Each row is a point on a landscape with many peaks, with its height.
A climber steps from a point to the highest of its 5 nearest points, and stops where none of them is higher. Distance is the straight distance between rows; heights are no part of it.
<779> (h 2.68): [-20   1  17 -13   5  22  -1  -9  35   0  -5   9 -39   8 -25 -12   7 -19
  16  30]
<747> (h 5.48): [ 25 -12 -24  34   6  21  14   3 -49  48  22  46   7 -24  19   2 -14  45
   5  -5]
<427> (h 3.19): [ 15  19  -7  -8  37  -3   1  22  -6 -18  10 -13 -23 -12  -2   5 -10 -41
   0 -20]
<886> (h 4.72): [ -6   3 -26  34 -31   6 -11 -14 -35  60  14  31  23   0  -2  -9   8  36
 -10 -11]
<559> (h 4.34): [  7   0  14 -20  -2 -10  11  -5   3 -17   5  15 -24  20 -29  -1  -2 -36
  29   7]
<287> (h 2.87): [ 11   9  -5 -18  32 -14  -3  25  -8 -28  -3 -31  -7   6  -2  18 -19 -40
  10 -13]
<771> (h 1.45): [  0   7   5   4   5   0   0   0 -17   4   6  16  15 -12  13   6  -5  12
  -8   9]
<799> (h 3.77): [ 12  -2   5   5  14  20  -7   4 -20  27  12  34  17 -18  -7  -4  -1  16
  -2  11]
<136> (h 5.68): [ 15 -19 -20 -13   9 -20  -5   6 -14 -32   4 -40  60 -18  55  18 -18   4
  -5 -22]
<622> (h 2.40): [  4   9   0   5  35  -2  24  17   3   2  15  13 -23  -4   3   8 -27 -42
  -4 -28]
<172> (h 4.44): [ 10 -11  -2  10  -2   8 -21  -3 -46  28  14  25  -2 -22  -6   4  -9  20
 -15  -8]
<543> (h 3.43): [  9   1   2   1  16   0  19   4 -22  -7  16  15   4 -13  14  15 -20 -15
 -13 -19]
<820> (h 4.89): [ 23 -20 -20   5  18 -26   2   6 -22 -27   3 -60  41  -3  45  31 -19 -13
   6 -30]
<22> (h 0.02): [-19   7   2  -2  -8  -3  -2  10  -9   8   2  12  13  11  -9   6   2  14
 -10  12]
<851> (h 5.19): [ 19 -17  -6 -23   9 -22  -4   1   4 -46  -4 -44  25  -7  29   8 -25 -23
   1 -22]
<435> (h 3.05): [-29  -2  18   6 -46  20   2 -43  15  29 -26  23 -11  11 -48 -32  37  46
   8  27]
<97> (h 3.75): [ 41  -8   8 -14  54 -20  -9  15  -5 -39   3 -58  -2 -28  35  32 -17 -31
  23 -12]
<713> (h 2.85): [-33 -13  21 -43  13  12   9  13  46 -23  -9 -15 -36  24   0 -25  10 -40
  24  24]
<625> (h 2.94): [ -8  29  13  14  -9  19  -1   4  -6  45   3  47 -15   6 -41 -18  -3  16
  -9  12]
<425> (h 3.03): [ 10  -9   7  -9   6   0 -21  17 -26   6  -3   6  32 -24   7  11  -1  10
  -9   3]
<879> (h 2.67): [ 19   6  -4  11  17 -14 -13  10 -18 -11  23  -2  -7  -8  22  12 -17 -29
   4 -23]
<55> (h 2.56): [-13 -13  13 -16  -8 -10   0  -3  28 -33 -23 -17 -13   5  -9  -3   3 -21
  22  21]
<460> (h 3.06): [ -3   5  12 -27  14 -13  -7   8  31 -47  -4 -32 -11  13  10  10  -8 -31
  18  -6]
<380> (h 2.83): [-39 -20  13   0 -38   8 -11 -13  39 -27 -63 -39 -20  25  -8   0  21 -16
  26  20]
<894> (h 2.99): [-13 -23   9   5 -22  -4  -1  -3  27 -12 -28 -19 -15  17  -3   0  24  -1
  15  16]
<114> (h 4.09): [ 29  -4   4  -9  47 -32 -17  31  -3 -33   8 -48  10 -23  24  26 -24 -34
   9 -36]
<564> (h 2.79): [-16  -1 -10   6 -27   2  -1  -9  18 -18 -32 -32  17  -9  12   8  31  29
 -24  15]
<785> (h 3.12): [-13  11   0   0 -59  13  11 -56  -1  31 -20  14 -15   6 -26 -41  11  28
 -16  18]
<263> (h 3.08): [  5  -4  19 -31   2 -12  -3   5  18 -49 -18 -43  -2  11  16   6   4 -17
  18   9]
<157> (h 1.73): [ -9  14   9  13  -2   7  -7   5   0  23   3  28   4   6 -21 -22  -7   4
 -12  23]
<898> (h 3.15): [ -2 -13 -23  -6 -10 -20 -28  -6  10  -9 -19 -32  43  -7  10  19  20  36
 -21  27]
<587> (h 2.76): [-27   5  13  12  -4 -14  10   1  31  10   5  18 -45  31 -30 -17 -13 -14
   7  22]
<240> (h 4.67): [ 17 -38 -36  27  -3  -5 -19  -7 -42  15  11  10  33 -17  27   8  -2  36
   2 -18]
<293> (h 3.32): [-21  17  21   8  15  11  10   9 -17  38  12  63 -17  -2 -41  -1 -20 -17
  11  15]
<484> (h 2.72): [ -9 -29   4  -2 -26 -18 -10  -4  21 -24 -32 -21  29   8  19  10   0   7
   4  27]
<28> (h 5.09): [ 21 -31  -4 -29  10 -25 -18   3  -8 -33  11 -37  61 -31  48  16  -6  14
  -9 -20]
<529> (h 2.46): [-13  13  19 -23  14   3  14  13  38   1  19  20 -36  15 -25  -6  -4 -43
  19   7]
<753> (h 4.21): [  7 -16  -9 -20   5 -12 -26 -10 -23 -10  -2  -7  27 -24  28  26  21  22
  -3   4]
<119> (h 3.80): [ 14 -18 -22  -5 -17 -12 -32 -18 -16  12  -1 -12  36 -13  19  -2  10  32
  -7  12]
<431> (h 2.78): [-24  23  15  21   0   1  14   1  22  29  11  34 -47  33 -51 -33 -14 -32
  11  30]
<783> (h 3.07): [-12  11   1 -35  11   2   0  22  56 -46  -1 -32 -17  14  14  -1 -12 -42
  17   2]
<565> (h 2.95): [-30 -22  20 -28  12  13   7  14  73 -46  -7 -38 -42  22   8 -16   5 -57
  16  11]
<895> (h 2.82): [-29 -23   5   5 -12   1 -18 -16  45 -37 -52 -57 -15  10 -12   8  23 -12
  25  27]
<266> (h 3.71): [ 33   3 -13  -2  54 -11  -2  29 -18 -30   3 -28 -17 -21  39  24 -17 -34
  15 -23]
<413> (h 4.26): [-19  -4  11   7 -25  -8   1   9  25  -4 -29  -7   7  29 -12  10   6  -4
  -9  19]
<493> (h 3.00): [-31  10   9   5 -36  23  10 -34  28  12 -27  10  -9  17 -38 -20  33  30
   0  10]
<85> (h 4.92): [ -1 -12 -22  22 -10   0 -23  -7 -40  51  11  25   9 -32   9   4   9  44
 -12  -3]
<847> (h 2.81): [-28 -23   9   5 -22  -8  -7  -8  18 -51 -55 -58   4   2   5  10  13 -12
   0  17]
<76> (h 0.27): [  3   1   6  -8  -7  10  10  -8   1 -11   3  13  -5  -9  -4  -1 -16 -28
  15  -2]
<694> (h 2.61): [ -5 -14  14  13 -14  -4   6 -10  32 -13 -23   0 -26  25 -22  -7  11 -21
  16  26]
<426> (h 3.66): [ 10  11 -23  -2 -42  -5  -3 -37  -7  22  -4   3   3   8 -17 -22  11  37
 -26   5]
<852> (h 3.96): [ 13   8 -17   3 -33   1 -17 -31 -28  39 -10  11  23   2 -14 -12  16  28
 -13  -4]
<469> (h 2.39): [ -4  24   7  11 -30  11  -9   1   6  19  -4   9  -5   6 -38 -16   8  25
  -2   1]
<795> (h 2.89): [-66 -11   7  13 -44  12  18 -37  37  -9 -42 -24   2   8 -20   4  27   2
  -5  -2]
<191> (h 2.88): [-33   8  16  24 -31  12  11 -13  32  15 -14  -4 -32  45 -25 -10  10   1
   2  10]
<163> (h 4.47): [ -4  16 -14  12 -28  -3 -11 -21 -32  50   8  32   1   8 -19 -27   8  26
 -10 -10]
<711> (h 5.53): [ 51  16 -26  21  22  17  24   4 -56  29  41  47  -9 -24  11 -12 -12  24
   6 -19]
<52> (h 2.80): [-25  19  16  21  -9  16  17   4  30  39   5  25 -26  31 -39 -24  10   1
  -8  22]
<647> (h 1.92): [  5  11   6 -23  29   2  19  16  15 -11   2 -17 -23   0 -13   9  -6 -35
  18 -16]
<294> (h 5.41): [ 35  27  -4   8  12  22  21   3 -17  25  37  45  -1 -23   6  -6 -10   7
 -10 -24]
<601> (h 5.25): [ 21  -6  -3  22  10   5  -6 -15 -40  45  11  35  10  -9  -8  -6   0  25
  -3  -5]
<333> (h 3.04): [-27  39  20  -1 -42  28  21 -34  13  27   6  36 -18  32 -55 -34  18  34
 -17  12]
<450> (h 1.67): [ -9  -6   4 -14   8 -19   8   7 -10 -22  -2  -1   9   0  10   5 -16  -8
   5  10]
<224> (h 3.13): [-21  -7   7  11 -24  -2   7 -10  29 -13 -26 -17  -8  22   2  -3  13  19
 -10   9]
<267> (h 5.54): [ 46  17 -25  16  29  12  17  20 -26  28  50  23  -7 -19  22  -3 -14   6
 -13 -20]
<880> (h 1.09): [ -2  13  -6   5 -12 -10  -9   5  -2  -5 -22   4  17   0  -9   8  14  17
 -21  18]
<657> (h 2.70): [-23  20  10  24 -10  -2   2  -4   6  23  -3  32 -11  22 -32 -18   0  11
 -14   5]
<145> (h 5.42): [ 43  -7 -20 -17  17   3  -2   3 -21   7  31   1  24 -23  22  13   1  31
  -8 -14]
<126> (h 4.77): [  7 -13 -46  25  -9  11 -16 -13 -38  61  18  31  38 -15   8 -13  14  62
 -19 -29]
<376> (h 4.66): [ 16  -7  -2   8  21   0   5  14 -18  -6  13 -12  25 -22  27  19   1  13
 -11 -25]
<390> (h 5.27): [ 25   5 -10  -3  27  -1   7   9 -38  -8  36  -6  19 -27  39  16  -1  15
 -24 -31]
<115> (h 3.44): [ 18   1   3 -19  37 -15 -15  36  28 -45  -2 -41  -9   6   7  18 -20 -36
  10  -1]
<550> (h 5.44): [ 26   7 -16  23  33   1  23  27 -36   0  33   7   3 -22  33  18  -5  -1
 -16 -29]
<67> (h 3.69): [  3 -23   4 -21  10 -23   1   6   4 -35 -13 -15  26   4  20  10 -15 -17
   4   9]
<14> (h 2.86): [-39  10  26 -25   9   4   9  18  60 -15   6 -26 -43  34   2  -8  11 -50
  20  12]
<328> (h 5.75): [ 37   3  -7  -1  23  32  14  17 -33  17  33  33  10 -27  15   5   7  18
   7 -28]
<487> (h 1.71): [  2   5  10   4  17   8  18  -3   6   8  13  16 -26   6 -15 -16 -26 -34
   7  -6]
<632> (h 4.33): [  1   8   7  15   8  18   8   5 -26  25  26  50  -6 -14 -12 -11 -13  -3
   1  -9]
<358> (h 4.65): [  2  17  11  10  16  11  16  11 -23   4  21  32   5  -3  20   6 -18  -5
 -18 -21]
<252> (h 2.26): [ -6  18 -12   4 -36  -8 -12   0   8  10 -12  -3   1  13 -26  -3  18  29
 -22   4]
<485> (h 4.88): [ 21  -9  -5 -27   3 -17 -12  -4 -19 -21  -4 -11  31 -16  38  25   4  24
  -7 -18]

Two climbers start at each pair of points below. Name the first point that both come to, or write never.
<713>, <427> -> <114>
<565>, <460> -> <115>
<469>, <426> -> <328>
<657>, <157> -> <328>

For each start below, name the point where the climber stops.
<287> -> <136>
<425> -> <328>
<771> -> <328>
<543> -> <328>
<333> -> <328>
